Points on a hilly landscape, in no order, each with its height.
A ball rolls from a point to the lowest of its 3 nearest points, and stops where none of them is lower. Distance is the straight distance between rows; heights are no part of it.
q_236 height 6.88: [ -7  -4  14 -18 -25   6  17   2  10]
q_833 height 5.42: [-21  -1  14 -31 -15   7   0   4   8]
q_135 height 7.15: [ 13  -9  -3  15  15   2  13  -9 -10]
q_575 height 8.36: [-23 -12   4  26  17  -1  -7   1  -3]
q_305 height 5.26: [  7   6  -6 -21 -33  -8   0  13   6]
q_186 height 4.61: [14 13 -6 42  9 -5 15 -7 -9]
q_454 height 6.13: [-17 -12  28 -19  -2  -6  17 -19   3]
q_360 height 8.26: [ -2 -14  12  -4  25  -9  20 -16  -5]
q_323 height 3.20: [-23  12  -3 -35  -7  12  -8  -1  27]
q_30 height 4.62: [ -6  -9  18 -13   3   5   1  -9  -7]
q_652 height 5.92: [ 14  -1  -6  31   5   1   3   0 -12]
q_39 height 5.13: [  5  -6   7 -11   3   8  -7   4  -8]
q_673 height 4.96: [ 22 -12   6  -3   1  -3   9  -9 -13]
q_293 height 7.62: [-30 -10  19 -31  -1   0 -16   6  15]
q_123 height 1.59: [ 16  15 -27   7   8  13 -21  12   5]
q_717 height 7.98: [  4  28   2  44   4   7  -9   7 -10]
q_185 height 8.03: [-14 -15   2  20  17   0   2 -10  -7]
q_606 height 5.50: [  8  15  -9  29  24 -14  32  -3  -5]
q_361 height 7.55: [-13 -18  -1 -23 -32   6  26  14  17]
q_5 height 3.40: [ -8  10   2 -29 -13  12  -3   3  18]
q_882 height 8.71: [ 20  -1  -1   1  21 -11  32  -9  -7]
q_573 height 6.69: [ 16  30 -24  38  -1   7 -19  19   0]
q_571 height 9.00: [-18 -12   8   0  17   2 -13   2  -5]
q_486 height 8.05: [ -6  -7 -21 -22 -41   0  16  16  17]
q_188 height 4.41: [  1   5   3 -22  -3  13 -11   6   7]
q_57 height 7.08: [-16 -13  20 -20 -26   6  20  -8   6]
q_414 height 3.21: [ 11  -3  -3   3   6  10 -15  13 -12]
q_13 height 7.44: [ -4  14  -8 -23  14  15 -20   4  11]
q_956 height 8.07: [ 26  -1 -14  21  16 -14  23  -7 -12]
q_483 height 5.25: [ 14  13 -18 -15   8  10 -19   7  10]
q_923 height 9.12: [-26 -28  14  -2  20 -11 -13   0   6]
q_510 height 7.23: [ 12   7  -8  -8 -32 -20  -9   3 -14]
q_808 height 2.80: [  8  -4  15 -12  -7  -1   8  -4  -7]
q_246 height 3.73: [-20   9 -12 -29 -12  22 -11 -18  35]
q_97 height 7.46: [-17 -16  18 -21 -20   1  36 -12   8]
q_868 height 1.99: [ -5  26  24  44  23 -17 -15 -16  -9]
q_958 height 9.01: [-23 -16  12 -18  13   0 -17   5   4]
q_110 height 6.95: [ 23  10 -32  16  -4  -7 -24  18 -15]
q_713 height 5.14: [  9  25 -26  24   8  14 -22  12   9]
q_494 height 6.21: [ 21  -9  -1   3   1   0   0  -3 -11]
q_598 height 7.20: [ 25   0 -15  31  -1 -14   4  -1 -19]
q_7 height 8.41: [-29 -30  22 -20   8 -13 -14  -1  12]
q_946 height 8.81: [ 25  -1 -19  11  -7  -7 -12  15 -12]
q_295 height 2.91: [ -9  29  17  39  20 -12   3 -18  -5]
q_339 height 8.16: [ 28  -5 -14  17  -6 -14   2  -1 -24]
q_207 height 1.42: [ 12  12  -6 -17  -9   5 -13  10   6]
q_634 height 1.64: [ -4  18 -10 -28 -15  14  -5  -5  27]
q_472 height 7.37: [-33 -21  27 -27  -3  -9  -1  -9   7]
q_523 height 7.81: [ -3  -4   0  15  29  -6  23 -14  -6]
q_162 height 6.64: [  9  -4   4 -13 -34 -12  10   1  -5]
q_545 height 7.30: [ 16  10 -14  35   1   3  -7  12 -12]
q_46 height 7.26: [ 0 -9 -3 22 14 12 -3  1 -9]

Where does a ball stop that starts at each point below?
q_486 => q_207
q_339 => q_808
q_472 => q_808

Call two points neighbours if one is among the 3 nearest of the other. Go from one point of each pair to the other, from neighbour to neighbour, staying as low as possible. Name the highest point that can't be avoided.
q_207, q_123 => q_483
q_186, q_808 => q_135
q_414, q_207 => q_39
